The views of a scene show one set of named points, each view turned or mirrored, shifted and resized as a whole, with a little noise and some points left out.

Scene 1
View 1
Mes: [  2 -21  10  18  15  -5  -2   1  -4 -20   2  -7  -3 -19 -12  10  -3  19
  14  -1   1   1   9  14  -7 -15   6  -8  -4   0  26   9  -4]
Vog: [ -9  -9  15  12  12   1   3  -4  21  -7   7  -8  -7 -14  -8  -5   7   1
  21   2   7  -9  22  19  19 -26 -26  -6  10 -10   8 -12  -8]
Veni: [  5 -21  10  13   2  -9   1  -4   7 -14   0 -18  16 -18  -1   5  -3  -1
  10  -5   5 -17  26  18  16 -18 -17 -15   0  -5  11 -10 -12]
tenan: [ -8 -18  12  12   5  -2   7  -2   7 -10  11 -19 -14   1 -12  15   2  19
   8 -13   3   9  17  14  -9 -23  18   0 -11   2  14 -10 -10]
kanen: [  7 -24   8  18   7  -6  -2   3  -9 -21   5  -9  -4 -19  -9  17  -6  16
   9  -6   0   0   8  12 -12 -14  19 -11 -11   2  27  10  -7]
daro: [ -2  -6  -2  28 -19 -13   5 -11  -3 -21   9 -28   6   7 -11   1   1  -6
  -1 -15  -1 -21  17  13   0 -28   0  -6 -13   0  17 -12 -25]
sopum: [-13   2   8  23  -2   1   6  -7  17 -11  13 -12 -16   0 -11  -9  10  -5
  14  -2   3 -11  17  18  11 -33 -14   0   3  -9  11 -14 -16]
San: [  5 -30  13   9  -5   0   8   3   6  -8  10 -22  -6  -9  -1  24  -5   7
   1 -16   2   1  18  14  -3 -19  29 -12 -16   3  10 -13 -13]
levo: [  9 -23   9  18   6  -4  -2   4  -5 -18   5  -7  -4 -21  -7  15  -5  10
   9  -5   1  -2   9  13  -7 -14  17 -12  -9   0  25   8  -6]
Fov: [ -2 -32  20   2  26   2   0   7   8  -9   5  -3 -12 -25  -8  22  -3  28
  18  -3   6  18  15  15  -6 -12  15  -7  -4   0  18   4   4]
Rul: [  8 -19   7  18 -13  -5   3   1   5 -14   7 -19   5 -12   1  11  -4 -11
   2 -10   2 -18  19  16   9 -22   8 -16  -8  -2  12 -12 -18]
fedif: [  2 -28  17   6  11   1   4   4  11  -8   7  -9  -7 -20  -2  17  -3  11
  13  -6   5   4  17  16   3 -17  12 -11  -4  -1  12  -6  -5]
betib: [ 15 -14   1  34   2  -6  -8   5 -19 -28   4   2  -6 -30 -11   5  -5   5
  10   6  -3 -13  -5  13 -13 -13  15 -13  -6  -1  41  25  -7]
non: [ -8  -8  14  13  12  -3   1  -6  18 -11   4  -9   2 -16  -8  -8   5   0
  20   2   8 -13  24  20  21 -26 -33  -6  11 -12  10 -12 -10]
Tib: [ -3   4   0  33  -5  -9  -1  -9  -1 -24   7 -10  -3  -7 -16 -13   7  -4
  11   1   0 -22   9  16   3 -27 -18  -3   1  -7  26   0 -17]
gadi: [ 15 -30  10  14 -15  -4   4   4   1 -12   8 -21   6 -16   6  25  -9  -6
  -2 -15   2 -12  19  14   4 -16  26 -20 -16   2  12 -12 -17]
pel: [ 26 -37  10  18 -10   1  -1  16  -7 -16   8  -7  -2 -34   9  32 -14  -3
  -1  -6  -1  -6   5  11  -7  -9  45 -26 -17   4  23   6 -10]
Koso: [  6 -23   5  21   0 -10  -1  -1 -11 -23   4 -17   2 -10 -12  16  -4  16
   4 -10  -1  -3   9  11 -15 -15  19  -9 -16   4  28   6 -12]
zif: [  1 -13   8  19   0  -3   2  -2   5 -15   7 -12  -2 -13  -7   4   1   1
   9  -4   3 -11  16  15   5 -23  -1  -8  -2  -3  17  -6 -12]
nira: [  1 -14  10  19  -4  -1   3  -1   8 -13  10 -13  -6 -11  -4   7   1  -2
   8  -5   2  -9  15  16   5 -23   6  -9  -4  -3  15  -8 -14]
View 2
Rul: [ -2  -2  12  -6   0  10  23   6   9  -2  -1  12   0   3   6 -19   2  -2
  -4  -5  10   4  13 -13   7  -1  11  -5   0   9   9  -2 -21]
betib: [  6 -19  16 -22 -36  25 -23  17  17   0  -2  22 -12  20  28 -12   4  11
 -15 -22   6  -7   6  13  -7  20  11  23  -6   0  21 -15   9]
tenan: [-12   5  -6   1  -9  13   8   4  -8   1  -6  -8  -8  15   8 -20  -1  -4
 -24  -4   7   9   2  -8   0  16 -25  -5   6  12  18 -16   2]
nira: [ -6   0   9  -2   0  15  15   9   1   0  -5   6  -8   9  13 -14   3 -10
  -9 -11  11   3   8 -12   2   1   1  -1   1   9  12  -8  -9]
kanen: [ -6  -9   8 -12 -22  19  -6  12   8  -3   0   8 -10  13  12 -22   1   9
 -21  -6   3   5   5   5  -7  21  -5   7   1   3  23 -10   9]
San: [-10   5   2  -6 -11  10  20   3  10  -4   2  -7  -3   0  -2 -17   3  10
 -20   5   0   8  12 -10  -1  12 -15 -11   8  12  22  -6  -9]
pel: [ -1  -9  20 -26 -31  19  10  10  38  -8   9   6  -5  -8   6  -6  11  29
 -17   5 -10  -4  24   2 -13  15   3   2   7   6  30  -2  -8]
Fov: [-24   3  13  -3  -4  21   9  18  -1  -2   4  -9 -26   4   6 -23   6  -7
 -28   4  -1  12   1  -3 -18  19 -18  -2   9  -2  32   0  26]
daro: [  6  -5  -5  -1  -4   4  11  -2  -4   1  -8  17  13  18  10 -24  -8  -4
  -2 -16  18   4   7 -12  22   4   6  -1  -7  17  -2 -16 -29]
zif: [ -7  -2  11  -1   1  16  11  11  -2   2  -4  11 -11  13  14 -20   1 -12
  -8 -14  13   4   5 -11   3   2   5   2  -2   5  12  -7  -4]
gadi: [ -3  -2   9 -13 -11   8  25   3  21  -6   5   7   5  -3  -3 -18   4  16
 -11   6   1   5  18 -10   1   7   3  -8   4  11  18  -1 -22]
Mes: [-10  -9  12  -7 -12  20  -6  17  -1   0  -1   8 -17  17  16 -24   2  -3
 -19 -10   5   7  -1   3  -7  19  -3   8  -2  -1  22  -8  16]
non: [-18   1  19  10  27  18  19  18 -22   5  -5  16 -22  16  15 -27   0 -42
  -2 -18  20  11  -4 -20   3  -8  15   1  -5  -2   6   2   6]
Koso: [  0 -10   1 -11 -24  13  -5   8   7  -4  -1  10  -2  16  10 -25  -4  13
 -20  -6   5   5   4   4   1  22  -5   4  -3   7  19 -12   0]
Vog: [-18   5  18   9  24  19  20  17 -19   6  -6   8 -22  14  16 -21   2 -40
  -5 -16  18   9  -3 -19   2  -7   7  -1  -2   0   9  -2   3]
sopum: [ -9   7   5   9  14  15  18   9 -18   8 -13   4 -12  19  22 -14   0 -35
  -5 -23  23   2   0 -19  11  -9  -2  -1   0  12   2 -16 -10]
Veni: [-12  -7  18  -2  14  11  20  13  -2  -2   2  22  -7   8   3 -33  -3 -14
  -3  -5  12  12   4 -15   5   0  21  -2  -6  -2   9   7  -5]
View 3
Rul: [-12   6  22   4  -3  10 -10  -2   0   2  16   3  -2 -14  -7   1  -9 -15
   9  -3   1  18  -8  -3   0  -9   9  -1   3 -27   8 -15  -5]
fedif: [  3   3   6   2  -9  10 -23 -21  -4   5   2  -2  -3  -7  -4 -12 -10 -20
  10  13   9   7   4  -7   6   5  17  11 -15 -11   1 -23  -6]
Koso: [ -8  -3  12 -12   2   1 -10 -19  -2  -6   5  14 -18  -2   9 -19   9 -17
  20   1  -2  20   2 -22  16   1   4   9  -3 -21  -3 -17   1]
Vog: [  1  20  10   0 -21   1 -14   2  -4  16 -15  -9   3  -7 -10  -4 -45 -25
  10   7  18  -2   8  -1  -5 -12  -9   0  -6 -22  12 -30 -14]
Tib: [ -8  14  19  -7 -12  -6   5   9  -1   6 -11   5 -10  -2   6 -11 -21 -17
  21  -7  11  12   5 -10  -1 -25 -29  -1  15 -36  10 -22  -2]
Mes: [  3  -2   5  -8  -7  -3 -19 -20  -3   0 -13   1 -13  -1  11 -22  -6 -18
  16   7   8  14  10 -19   9   1  -2  15  -8 -19  -2 -24   2]
gadi: [-11   1  21   7   3  16 -12  -9  -1  -2  22   5  -3 -12  -6  -2   4 -13
   9  -2  -3  21  -8  -4   4  -1  19   3   0 -23   5 -12  -4]
sopum: [ -2  26  13  -4 -17   4   5   3  -5  16  -1   6  -2   1 -11  -6 -33 -28
  22   1  14  -7   3  -1   2 -23 -13  -5   5 -23  12 -29 -11]
betib: [  3 -11  12  -3  -1  -2 -12 -16   2 -10 -11   1 -24   3  32 -27  23  -3
  21  -1   8  27   6 -19   9 -11 -19  23   9 -24  -1 -12  18]
non: [ -1  17  13  -3 -20  -4 -15   7  -4  16 -20 -11   4 -10 -10  -3 -50 -25
   9   5  19   4   9  -4  -9 -12 -14   0  -4 -29  13 -30 -15]
Fov: [ 11  -2  -4  -4 -10   6 -31 -34  -6   4 -10  -4  -8  -1   3 -22  -9 -21
  11  21  12   3  12 -16  12  13  16  21 -25  -2  -5 -28  -2]
San: [ -6   5  11  -1   0  16 -13 -22  -4   2  22  12  -4  -7  -9  -7   3 -23
  14   7   0   8  -5  -9  13   4  27   5 -11 -11   1 -20  -7]
Veni: [-11   4  21  -2  -8  -1 -20   2   0   4  -5  -4   1 -19  -8   0 -31 -17
   2   0   4  21   2  -9  -6   0   4   0  -3 -33   9 -22 -13]
tenan: [ -2  13   4 -12  -6   6  -5 -24  -7   5  10  15 -10   2  -7 -15  -7 -30
  23  10   2  -3   3 -15  17   1  14   2 -13 -10  -2 -28  -9]
pel: [ -1 -16  15  16   7  22 -24 -22   2  -9  21  -1 -10 -10  12 -11  33  -1
   6   4   0  28  -8  -4   8   2  23  21  -1 -13  -3  -6  11]
kanen: [  0  -5   7  -6  -3   0 -21 -23  -2  -4  -6   2 -14  -3  13 -20   3 -15
  14   7   5  17   7 -19  10   5   3  17  -7 -17  -2 -19   3]
levo: [  0  -5   9  -1  -4   4 -18 -19  -2  -2  -2   1 -13  -3  11 -17   7 -12
  14   6   7  18   4 -15   9  -1   4  15  -4 -17  -1 -19   4]
View 4
kanen: [ -1   3  14  29   7  24 -10  -1  14  13  -4  21 -12  -4 -12  12  -5 -13
  -2 -21  -6   2  -7 -16  10 -13  11 -22  16  -7   3   2   3]
levo: [  0   1  14  24   6  21 -13  -1  14  14  -1  21 -12  -9 -13  11 -10 -12
   2 -20  -6   4  -5 -12  10 -11  11 -18  13  -4   1   1   6]
San: [  5  11  14  11  17  22 -15  14  15  16  19  27 -10 -24 -17   8   5  -9
   1 -30  18  14 -11 -18  -5  -4  13 -17  11  -5   2  -3  -1]
Vog: [-20  -4  14  -2   4 -12   9  -7 -13  15   9  -2   6  -1 -12  -4 -30  -2
  25   0  13  25  27 -15  25  -4   8  20   5  -3   2 -17   1]
pel: [ 25  -4  11  14   7  28 -41   3  28  15   7  37 -15 -33 -19  17  -9 -14
  -1 -36  -9   1 -22   2  -9  -5  10 -34   6   8  -7  11   6]
Tib: [-21  -4   2   0   3  -6   4 -20  -7   2  -6  14   3  28  12   2 -21 -21
   3   4  -1  10  10   2  33 -16  10   4  -1  13  -6  -7  -6]
nira: [ -7   1   9   0  10   3  -6  -3   2  11  11  18  -3  -6  -5   4 -12 -13
   7 -12  13  15   3  -6  11  -6  10   0   3   5  -4  -7  -2]
Veni: [-18   3  13 -13  -2  -8 -13 -15 -12   9   3  18   7  -3 -16  -7 -30  -5
  15 -11   1  12  16 -11  16  -3  16 -10   9  17  -3  -9   1]
Rul: [ -5   6   8 -15   7   2 -20  -6  -2   8  15  29   1  -9  -8  -1 -14 -13
   5 -18  12  12  -1  -2   6  -5  14 -11   1  18  -6  -5  -4]
Fov: [  0   3  25  39   9  24  -1  12  16  25   3   3 -13 -22 -29  10  -9   0
  14 -23   3  14   6 -34  11  -4   7  -8  23 -27  11  -6  13]
non: [-26  -3  16  -5   0 -15   8 -12 -18  12   4  -2   9   5 -14  -7 -35  -2
  26   3   9  24  30 -17  29  -5  10  17   9   2   4 -19   3]
fedif: [ -1   3  19  15  11  13  -7   8   8  20  11  11  -7 -21 -22   6 -12  -4
  14 -21   9  16   4 -22   5  -3   9  -5  14 -11   4  -8   7]
daro: [-21  15   0 -15  11  -2  -5  -9  -8  -1  11  32   4  19  11  -3   0 -22
 -10  -9  18   9  -3  -3  16 -13  18 -13   1  22  -6  -6 -14]
zif: [-11   0  10   2   7   3  -6  -6  -1  11   6  15  -1   1  -6   2 -16 -11
   8 -10   7  14   6 -10  15  -8  11  -3   7   4  -3  -8  -2]
sopum: [-19  -2   6  -5  14  -9  13  -5  -9   8  14   6   5  12   7   1 -14 -13
  13   2  24  25  16  -6  26  -9   9  24  -4   0  -5 -17  -8]
tenan: [ -9  14  12  19  18  16   6  15   7  14  16  15  -8  -3  -4   6  11 -12
  -2 -17  25  17  -1 -26  10  -9  13  -2  14 -13   5 -10  -3]

Which points are out of place in each view (at most two, in the order of its rows)? Write none if all are in place.
view 1: betib
view 2: Fov
view 3: gadi, kanen
view 4: San, Veni

Scene 2
View 1
Vovo: [  3  21   5  35  12  -6   5   3 -14 -31  13  14 -15 -16 -24  20   2   1
 -22  14 -32 -26 -12  -9 -30  24 -17   3  -1  21 -24   7  -2]
Zapoz: [ 15  11  26  21  -1   5  18   1 -30 -21  12  -5  10  -6 -36  23  -2  -7
  -8   5 -13 -24  10  10 -26  27  -4   2  -2  10  -2  16   0]
Rumiz: [  2  24   4  13  17   2  21   2   2 -14   9   1  11  -7  -6 -15 -14  12
  20   2 -21 -14 -17 -12 -28  27  -7  -2   8   5 -17  -4   1]
sal: [ 22  15  25  15   3  -6  10  -2  -7 -25 -13  -2   1 -29  -4 -14 -10   0
  13  -3  -8 -11  19   5  -6   5  -9 -12   4  -5   7  -1  -5]
Guniz: [  9  26  -7  -6   7  15  45   9 -23  -6  12  -4  25  21 -30  -3 -11   4
   7   6 -23  -4 -26 -10 -30  40  10  13  -9   0 -14  14  -8]
gutan: [  8  13   9   9  11  -2  19  -1 -12 -14  -1  -9  11  -7  -9  -4  -7  12
   9  -2  -9 -13  -3  -5 -17  26   0  -9  -2   8  -3  -2   1]
Rarub: [  5  20   5   5  13   2  25   1  -3 -11   2  -6  17  -6  -6 -18 -13  13
  21  -1 -13  -8 -11 -10 -22  26  -1  -5   4   3  -8  -4  -1]
Neru: [ 10  13   0  -4   6   4  35   2 -25  -7   0 -15  18  10 -21   2  -5   8
   1  -1  -9  -5 -11  -6 -16  35  10  -1 -13   6  -4   6  -4]
semub: [ 13  20  16  19  12  -6   8  -1   4 -24  -3   4  -1 -30   1 -19 -13   8
  19   0 -16 -14   5  -4 -14  10 -13 -10  12   0  -6  -7  -1]
Fugo: [  3  12 -18   7  15 -11  19   0 -18 -19 -11  -4  -7  -3  -5   2   4  19
 -17   4 -17  -6 -20 -21  -9  30   4  -6 -19  17 -10  -4  -6]
Bib: [  8  16  -8   5  11  -2  26   3 -21 -15  -4  -3   2   1 -16   1  -2  11
 -10   5 -19  -7 -15 -14 -14  28   4  -1 -14  11  -9   3  -8]
ziv: [ 16  18  14   9   2   5  28   4 -24 -16   7  -4  15   0 -27   4  -8  -2
   2   3 -15 -12   0   2 -22  26   1   4  -5   1  -5  13  -5]
defov: [  7   9  15  21   9  -4  10  -3 -17 -20   4  -6   2 -14 -17  12   0   8
  -5   1 -12 -21   2  -2 -21  27  -6  -9   0  15  -5   1   1]
feno: [  9  18  -6   7  13 -10  17  -1 -10 -21 -12  -1  -4 -14  -1 -10  -5  14
   0   1 -17  -7  -9 -14  -7  20  -2  -9  -7   7  -7  -5  -6]
vonek: [  7   8 -14  -1  13 -15  16  -5 -16 -19 -26 -13  -8 -12   7 -10   1  22
  -7  -5  -6  -1  -6 -18   5  22   7 -17 -19  11   3 -11  -6]
Rego: [ 21  12 -10   7   2 -16  15   3 -30 -30 -25   2 -20 -14 -13   6   7   5
 -33   5 -15  -1   0 -10   6  12   3  -5 -29   7   2   5 -17]
View 2
Rego: [ -5 -30  14  -2 -24  19  31   1  -6  11 -27 -18   8  -6   5 -16 -10 -13
  -3 -17   8  14 -34   9  -6   7  -8   2   3  -4   0  -4   3]
Zapoz: [-10  -8   0  -8 -27 -11  16  -1  -5  -8   2 -12   6  -9  -3   3  -4   3
  10  -6  19   6  -7   3  -1  21  -8 -14   0  -8  -9 -10  12]
Guniz: [  8 -15  -4   4  -5   0   3  10  14   2  15  10  24 -12  -5 -16   0  14
  -5 -23  17   7   1 -10  -8  -4  -5   5   9  -6   7 -12  10]
vonek: [ -3 -26  15  -5  -8   8  18   8  -6   9 -16 -10   8   8   4 -27 -19 -20
  -7 -18  -3   4 -29   9  10 -14  -6   8  12  16  11  -3  -4]
feno: [  2 -17  12   1 -18   4  17   7  -7   5 -13  -7   8   3   6 -15 -19  -9
  -5 -15   1  -9 -18   8   3  -4  -2   9   6   6   8  -5   1]
sal: [  2   8  11 -10 -36  -2  20   0  -9  -8 -13 -14  -3   4  11 -10 -25  -2
  -2  -7   5 -17 -24   6   2   8   6  -6  -4  -1   7  -2  -5]
gutan: [  0  -9   6  -7 -16  -7  10   6  -4  -3   1  -7   7   3   3 -12 -16  -4
  -1 -12   5  -7 -12   3   6  -1  -2  -2   6   6   6  -6   2]
semub: [  5   2  13  -1 -31  -6  15   3 -11  -5 -10  -7   2   6  13  -7 -27  -1
  -3  -8  -2 -30 -12  10   6   4   6   4   0   5  10  -4  -2]
Bib: [ -1 -24   5   2 -12   3  14   8  -1   6  -6  -3  14  -5   0 -14  -8  -3
  -3 -17   8   5 -13   3   0  -1  -8   7   9   2   4  -7   7]
Rarub: [  6  -1   3  -5 -15  -9   5   7   2  -6   7   1   9   3   3 -18 -18   3
  -5 -13   5 -12  -8  -1   4  -5   2   1   5   5  12  -7   1]
ziv: [ -1  -6   0  -4 -22  -5  12   3   1  -5   2  -6  10  -6  -1  -7  -6   7
   1 -13  16   3  -9  -2  -5   8  -3  -7   1  -7   1  -9   7]
Vovo: [ -7 -32  10  14 -24  -3  19   2 -14   9 -13  -9  15 -11   4   9  -5  -5
   6  -9   6 -10   1  15   0  16 -14  12   9  -1  -6 -12  17]
Fugo: [ -3 -34  11   2  -8   7  16   7  -6  11 -11  -8  14  -1   1 -18 -12 -14
  -3 -18   3   4 -17   9   5  -5 -12  12  13   9   6  -7   5]
View 3
gutan: [  8  14 -13   6  19 -11 -18  10  22 -12  17   5   8  -8  -5   8  12 -15
  -5  -9 -10  25   8  13  26   2  -3   3 -15   1   0   4   0]
Rumiz: [  6  30 -30  14  14 -20 -12  12   4 -12  33   3  17  -8   2   6  20 -15
  -4 -22  -5  27   8   7  20 -16  -7   6 -21  -8   5  -1  -5]
Zapoz: [  9  15  24  -6  16  -8 -23  11  17 -18  44  20   0 -12  -5  15  -1  -9
  17   3 -22  22  -1  -4  32  23 -11   7  -4  20  14 -12   0]
Bib: [ -8  22   4  15   9  -8 -25  12  15 -16  17   4  22   7  -2   5   9 -15
   1 -17   3   1   0  19  28   5  -6   0 -18   8   3   8   3]
Neru: [  1   4   8  14   6  -2 -19   9  13 -21  16   6  -2   3 -11  14  19 -23
  -5 -17   2   3   8  11  27   3 -11   6  -6  13   2  12   3]
Fugo: [-16  27  -3  16  10  -7 -30  15  24 -13   4  -1  32  13   4  -3   3 -10
  -1 -18   6  -3  -3  31  29   8   2  -9 -28   4  -4  15   5]
ziv: [ 12   7  11   2  16  -6 -18   5  12 -10  24  13  -2  -9  -6  15  11 -17
   8  -4  -8  21   5  11  27  11 -14   8  -2  15   5  -7  -1]
feno: [ -1  28 -16  12  20 -12 -24  10  22  -4   7   1  27   0   5  -2   7  -9
  -1 -12  -2  21   2  31  26   2  -1  -3 -26  -1  -5   4  -1]
Vovo: [-14  52   4   5  14 -20 -27  23  12 -16  47  13  40   4   9   0 -11   1
  22 -11 -13   9  -9   5  33  13   0  -4 -29   8  16  -8   0]
sal: [ 24  19 -13  -2  37 -11 -18   1  23  15   7   7  12 -22   6   3   6  -8
   7   7 -15  51   5  33  21  11  -8   4 -15   2  -3 -18  -6]
vonek: [ -6  13 -13  14  22  -4 -29  10  40  -5 -16  -5  25   4   0  -7   5 -12
 -14 -10   0  15   3  41  27  12   7  -9 -29  -2 -14  18   6]
defov: [  3  24  -1   0  20 -15 -25  17  29 -17  32  11  14 -10  -2   5  -2  -6
   6  -1 -22  25   2   5  30  13   1   0 -20   5   7  -4   0]
Rego: [ -8  24  23   7  20   1 -39   8  30   4  -6   5  35  11   6  -4 -11  -3
  13  -1   4   1 -10  48  34  31  -2 -10 -20  15  -4   2   6]
View 4
Neru: [-11  -8  31 -22  -2 -22  14  -4  -2 -24  -4   0 -13   3 -27   6   0  -6
   9 -16  -5  -5   9  -4  -4  18 -13 -18  10   7   0  15   8]
Rumiz: [ 13  -4  14  -9  -2  10   4  -8 -21 -21  -7   7   1   3 -21  -6  12   3
   2 -41  -6  -7  15  -4 -28  22   9 -33   4  -6   6  45  18]
Zapoz: [ -3 -13  18 -12 -11 -31  18 -13  -6   8  -1 -16  -5  16 -39  -3  -9  14
  -1 -23  -4   3  18 -26  -6  21  -5  21 -18  -9   9  23  -9]
defov: [  3 -12  16  -5   0 -15   4  -5 -17   4  -6  -1 -11  13 -22  -9  -4  14
   3 -23  -4   0  16 -32  -4   7   1  -7 -13 -13  10  43   2]
Fugo: [-13 -19  19 -17  21 -18 -18   6 -16 -21 -15   9 -31  16 -10  -7  -1  -2
   9 -16  -2 -13   6 -17  -1   6 -13 -44  10 -13   2  33   1]
Rego: [-25 -26   2 -13  49 -30 -16  24  -6 -11 -18   0 -29  33 -22 -18  -6  -3
  -6  -3   7 -15  13 -28   3  -8 -14 -11  -1 -11  -9  19  -9]
sal: [  5  -4  -3   6  24   9  18  19  -7  -2  -7   1  14  17 -26 -21   9   6
 -11 -12   2  -5  24 -28 -13 -13  19   8 -15   3  -2  40  23]
Rarub: [  6   1  22 -10   0   6  18   0  -9 -22  -4   5   6  -2 -22  -2  13  -4
   3 -26  -3  -5  15  -5 -16  13   7 -21   5   9   0  34  25]
Guniz: [-11  -4  30 -31  -6 -21  14 -16  -2 -37  -5  -7 -10  -1 -36  11   7 -10
   6 -38  -9  -7  10  18 -25  46 -16 -25  17   5  -2   7   5]
semub: [ 16  -4  -3   6  18  19   7  11 -18  -5  -8   6  13  13 -19 -21  13   8
  -8 -29  -1  -6  23 -21 -24  -1  23 -13 -11  -4   1  52  24]
Vovo: [  0 -26   2 -11  11 -21 -22 -12 -27   4 -13  -7 -24  30 -24 -13  -6  19
  -4 -43  -3  -6  15 -23 -26  29  -8 -20 -11 -36  10  42 -20]
Bib: [-10 -15  15 -16  18 -17  -2   3 -11 -17 -10   1 -17  15 -23  -6   1   1
   1 -22  -2 -11  13 -14 -11  13  -8 -22   4  -7  -1  25   2]

Which points are out of place in each view (at most two, in the order of its rows)? Write none if all are in place.
view 1: Vovo, Rarub
view 2: vonek
view 3: Fugo, ziv
view 4: Bib
